Each row is a point on a tangle of strands that fork and nearly touch. The rows are in no order.
(in the rows, 100 means zero)
Two points are linked if the straight distance between their rows is under 67.6. Some points are linked to none.
z_294: [84 131 126 124 53 102 93 127 98 84 88 128 106 108 86 94 103 143 91 81 90 96 107]
z_530: [78 94 119 108 82 105 112 111 116 133 106 105 85 88 91 82 99 92 72 108 79 97 102]
z_625: [136 75 86 115 140 103 97 107 125 79 85 102 118 116 113 87 115 124 115 87 69 124 101]
z_520: [96 118 69 103 127 82 109 87 108 73 92 108 71 79 132 128 84 102 112 100 146 126 93]
z_20: [94 111 113 101 42 112 69 84 64 95 68 114 111 99 77 79 113 131 94 75 69 89 108]
z_690: [85 85 94 65 111 109 119 94 90 83 124 53 116 95 102 122 104 74 88 121 137 81 84]
z_98: [123 90 104 85 80 81 97 74 91 85 75 118 125 113 98 93 93 98 141 85 77 85 118]
z_804: [108 100 79 84 137 96 123 106 88 90 135 94 89 116 66 147 82 85 119 121 132 73 91]
z_794: [129 69 98 101 69 87 121 104 95 112 65 127 105 113 80 73 102 116 101 66 60 77 103]
z_155: [110 86 109 88 138 107 117 119 103 108 131 115 92 102 68 115 90 76 80 123 114 94 90]
z_582: [95 112 117 86 80 88 94 86 89 90 108 113 118 96 108 106 88 83 96 121 110 100 99]
z_557: [110 85 65 77 146 118 86 102 92 98 114 73 100 91 126 125 108 99 76 119 144 116 73]
z_909: [106 58 98 96 138 118 95 99 132 102 95 74 106 97 112 72 123 92 92 89 74 102 109]
z_28: [144 54 89 89 108 80 124 99 102 93 74 104 127 117 100 77 119 101 99 85 74 86 95]
z_144: [95 104 107 110 116 103 110 111 124 99 119 105 101 105 88 86 78 71 135 77 91 108 118]
z_998: [111 100 59 77 138 80 118 88 89 88 119 93 84 99 98 151 88 98 125 133 139 70 85]
z_75: [88 94 122 98 73 95 93 91 100 81 76 111 128 93 105 80 102 99 96 91 77 89 106]
z_727: [123 84 74 120 117 85 108 109 127 74 67 103 115 109 120 94 121 150 105 78 63 113 90]
z_580: [105 123 109 112 48 103 62 80 58 86 57 97 87 119 64 90 119 153 114 63 83 88 116]
z_281: [100 91 91 97 155 140 107 107 118 106 146 74 79 121 90 115 96 89 97 104 108 110 102]
z_861: [89 99 99 123 106 105 111 116 133 115 107 103 67 88 111 92 112 109 56 114 87 109 97]
z_776: [79 115 110 81 60 126 74 74 55 139 94 105 94 80 71 82 91 96 97 89 73 110 105]
z_291: [104 75 78 86 151 97 114 124 97 114 123 99 85 97 81 121 106 91 72 135 108 78 83]
z_26: [119 81 130 92 150 132 99 114 112 98 128 103 113 103 78 99 115 83 77 110 114 109 96]
z_662: [103 117 105 124 50 82 88 97 81 100 53 101 96 127 82 88 109 145 120 62 76 78 112]
z_11: [124 84 102 83 117 117 106 76 118 105 116 77 130 128 87 86 101 85 141 103 90 85 96]
z_553: [70 101 119 82 74 103 96 94 63 110 102 125 96 78 78 109 78 77 80 88 102 90 108]
z_216: [97 78 114 104 73 102 101 95 101 119 74 124 104 94 76 74 90 98 118 60 61 84 121]
z_914: [95 73 123 85 95 105 98 121 109 96 113 97 124 76 98 82 121 78 61 121 103 103 88]
z_127: [99 146 115 119 45 98 60 90 60 91 81 106 78 104 71 96 105 124 118 72 93 109 124]
z_463: [74 100 128 91 56 109 84 94 75 94 85 121 116 79 87 87 93 94 75 90 91 95 104]
z_888: [111 93 86 94 138 111 85 92 113 79 100 83 113 95 134 105 110 104 87 110 125 131 87]
z_339: [95 108 125 116 70 99 103 130 111 80 106 139 116 97 90 92 97 120 76 100 86 104 98]
z_10: [87 118 109 77 83 105 112 81 97 100 135 94 102 110 90 118 67 73 142 100 107 92 116]
z_226: [75 126 110 141 74 89 108 106 118 111 81 97 78 106 108 83 102 122 85 95 94 105 98]
z_863: [124 76 101 91 156 151 61 99 99 99 100 50 123 119 119 107 138 106 103 82 122 117 110]
z_999: [90 141 111 110 68 72 97 86 84 91 97 109 79 89 125 122 85 90 136 98 122 103 128]
z_408: [106 118 101 122 94 85 101 108 125 62 90 118 121 105 116 94 100 125 114 99 88 122 99]
z_975: [75 98 107 92 99 95 127 120 90 137 112 112 70 87 79 109 81 82 72 114 93 84 99]
z_172: [106 100 82 110 160 118 97 110 112 87 125 93 82 112 108 123 85 93 100 92 127 124 111]
z_205: [92 145 112 108 52 100 77 98 56 105 102 126 78 87 72 98 88 90 120 76 91 113 124]
z_317: [99 92 88 125 105 114 95 117 134 94 94 95 85 86 132 88 125 135 55 108 86 121 93]
z_790: [113 65 118 89 83 108 89 115 120 107 98 92 136 87 96 63 126 88 89 112 77 98 93]
z_114: [99 83 127 62 103 130 104 88 98 94 128 64 144 98 80 98 109 65 112 106 122 87 92]
z_920: [94 93 84 70 120 92 113 76 95 74 110 80 102 85 129 136 99 85 101 125 152 87 89]
z_939: [96 125 99 102 92 70 111 79 99 75 95 118 82 80 135 131 88 99 120 112 143 108 108]
z_227: [81 114 108 109 75 73 103 116 66 95 91 134 82 92 84 119 80 94 80 98 111 85 108]
z_645: [108 77 98 99 100 83 104 82 110 85 67 98 126 107 114 77 107 104 117 88 72 87 103]
z_481: [111 110 100 106 117 92 99 90 120 71 107 106 120 104 127 102 97 98 112 115 111 124 97]
z_757: [119 68 106 78 62 107 87 92 86 130 87 110 133 86 81 68 107 96 105 88 63 84 94]
z_983: [86 110 88 135 94 89 108 93 128 94 65 92 96 100 128 80 113 134 100 83 88 110 89]
z_584: [96 108 102 71 101 96 125 90 87 99 140 95 101 112 82 136 75 74 117 121 123 82 100]
z_715: [94 98 116 75 98 103 109 103 88 110 130 112 114 98 79 110 78 73 92 123 110 91 93]
z_527: [121 71 89 94 157 131 83 121 107 110 117 92 74 101 111 127 111 101 52 113 118 113 104]
z_219: [115 58 109 65 85 112 99 84 96 119 94 88 141 95 83 77 101 80 121 88 82 75 98]
z_540: [105 109 69 134 119 96 100 108 134 75 68 103 95 95 132 95 105 140 114 72 80 139 95]
z_817: [116 125 111 103 55 76 84 81 90 85 88 123 117 112 112 96 100 113 146 101 80 102 121]
z_153: [79 125 121 97 45 113 67 83 55 108 84 111 95 90 78 90 106 109 72 94 94 103 100]
z_738: [91 117 100 122 72 83 103 87 103 134 80 97 89 120 98 76 98 105 124 93 68 89 102]
z_250: [116 78 95 94 154 146 78 105 120 113 125 69 87 112 117 107 111 100 79 102 105 119 105]
z_932: [113 79 88 119 137 127 72 117 132 97 96 97 81 97 135 106 109 123 66 93 90 139 110]
z_106: [70 131 93 113 82 87 110 73 105 124 87 78 81 96 130 95 92 100 109 111 112 103 90]
z_428: [87 112 77 99 104 102 105 82 114 119 106 75 95 96 140 89 106 100 90 121 108 115 75]
z_335: [88 126 118 145 57 93 97 117 101 130 79 100 75 113 84 80 99 122 111 79 76 97 110]
z_800: [88 82 113 62 87 110 98 76 99 100 109 71 136 95 101 85 102 70 120 100 97 80 102]
z_387: [89 102 86 77 98 73 117 100 72 116 106 100 99 95 107 124 93 86 79 142 117 77 78]
z_901: [93 82 82 89 103 98 96 91 115 112 96 57 121 94 133 72 125 93 96 113 94 101 83]
z_781: [106 108 91 121 122 87 114 137 115 100 128 125 77 105 94 104 88 90 86 110 106 114 102]
z_269: [77 101 112 85 70 115 102 85 88 142 101 95 97 94 81 80 83 85 113 86 69 86 106]
z_691: [102 106 105 128 109 98 108 130 127 66 104 123 104 99 113 98 97 121 75 98 91 124 94]
z_510: [93 107 85 125 136 104 105 111 129 87 110 99 87 104 117 93 87 93 115 82 100 126 115]
z_607: [93 109 83 107 92 60 106 106 75 96 90 128 89 94 104 126 91 105 82 125 124 80 90]
z_602: [131 95 97 101 137 106 94 86 123 85 107 93 127 123 108 88 108 99 131 106 92 113 98]
z_176: [114 78 70 106 165 100 94 129 104 102 112 111 68 98 101 124 94 104 67 115 113 102 99]
z_113: [92 137 109 92 69 94 94 99 75 116 122 113 91 93 81 108 68 70 139 87 98 105 125]
z_275: [75 140 108 117 64 85 94 82 82 131 91 90 79 110 105 97 86 96 122 97 94 105 110]
z_688: [121 97 93 113 62 72 120 102 88 102 51 112 102 131 94 84 110 138 105 69 70 72 100]
z_146: [112 84 128 82 141 146 99 98 108 94 125 70 134 110 78 90 133 76 98 105 120 101 94]
z_796: [97 136 94 134 89 76 112 128 105 100 109 122 78 104 112 103 89 101 100 106 112 116 97]
z_554: [95 107 96 77 97 71 114 77 82 83 111 110 88 88 122 143 86 91 115 129 143 80 102]
z_611: [84 82 118 77 93 126 118 101 115 140 122 87 103 83 79 85 88 77 97 104 78 92 98]
z_869: [92 103 87 85 124 115 111 68 118 85 125 60 106 110 116 113 91 88 123 112 118 98 95]
z_649: [93 105 54 112 127 62 113 104 90 109 80 116 69 85 112 123 94 111 88 121 131 88 73]
z_659: [115 86 45 76 151 98 98 90 86 95 101 94 87 92 114 140 97 105 97 128 146 95 69]
z_354: [88 106 98 119 106 74 124 140 103 121 112 124 59 92 81 108 87 83 83 101 102 90 107]
z_266: [84 132 125 132 52 103 90 128 83 129 98 120 67 98 63 95 89 114 85 82 93 105 109]
z_324: [91 148 106 134 65 69 102 107 93 84 82 117 86 97 116 118 90 117 116 95 124 114 106]
z_552: [108 82 105 81 146 144 81 101 94 86 119 47 128 107 102 103 142 84 93 102 140 112 97]
z_589: [136 52 107 95 111 96 99 114 120 87 83 93 140 103 98 67 135 104 94 98 71 98 91]

Follow the links from the first point to the second, and from the first to the third. Name the last point that the two ways share.
z_611, z_715, z_216 => z_580
z_216, z_861, z_691 => z_580
z_781, z_481, z_510 => z_584
z_153, z_172, z_888 => z_584
z_645, z_10, z_690 => z_153
z_219, z_932, z_690 => z_530
z_275, z_715, z_691 => z_481
z_324, z_790, z_155 => z_153
z_335, z_250, z_691 => z_481

A fork is a point with three links. Follow the links from the first point to the second and name the forks in between, in order.
z_901, z_146 => z_335 z_602 z_481 z_584 z_715 z_155
z_817, z_602 => z_645 z_463 z_153 z_580 z_584 z_481
z_914, z_552 => z_645 z_463 z_153 z_580 z_584 z_715 z_155 z_146
z_796, z_275 => z_530 z_153 z_580 z_584 z_481 z_602 z_335
z_662, z_781 => z_580 z_153 z_530
z_540, z_153 => z_602 z_481 z_584 z_580
z_863, z_20 => z_146 z_155 z_715 z_584 z_580
z_582, z_932 => z_715 z_584 z_580 z_153 z_530
z_481, z_387 => z_584 z_580 z_153 z_463 z_607
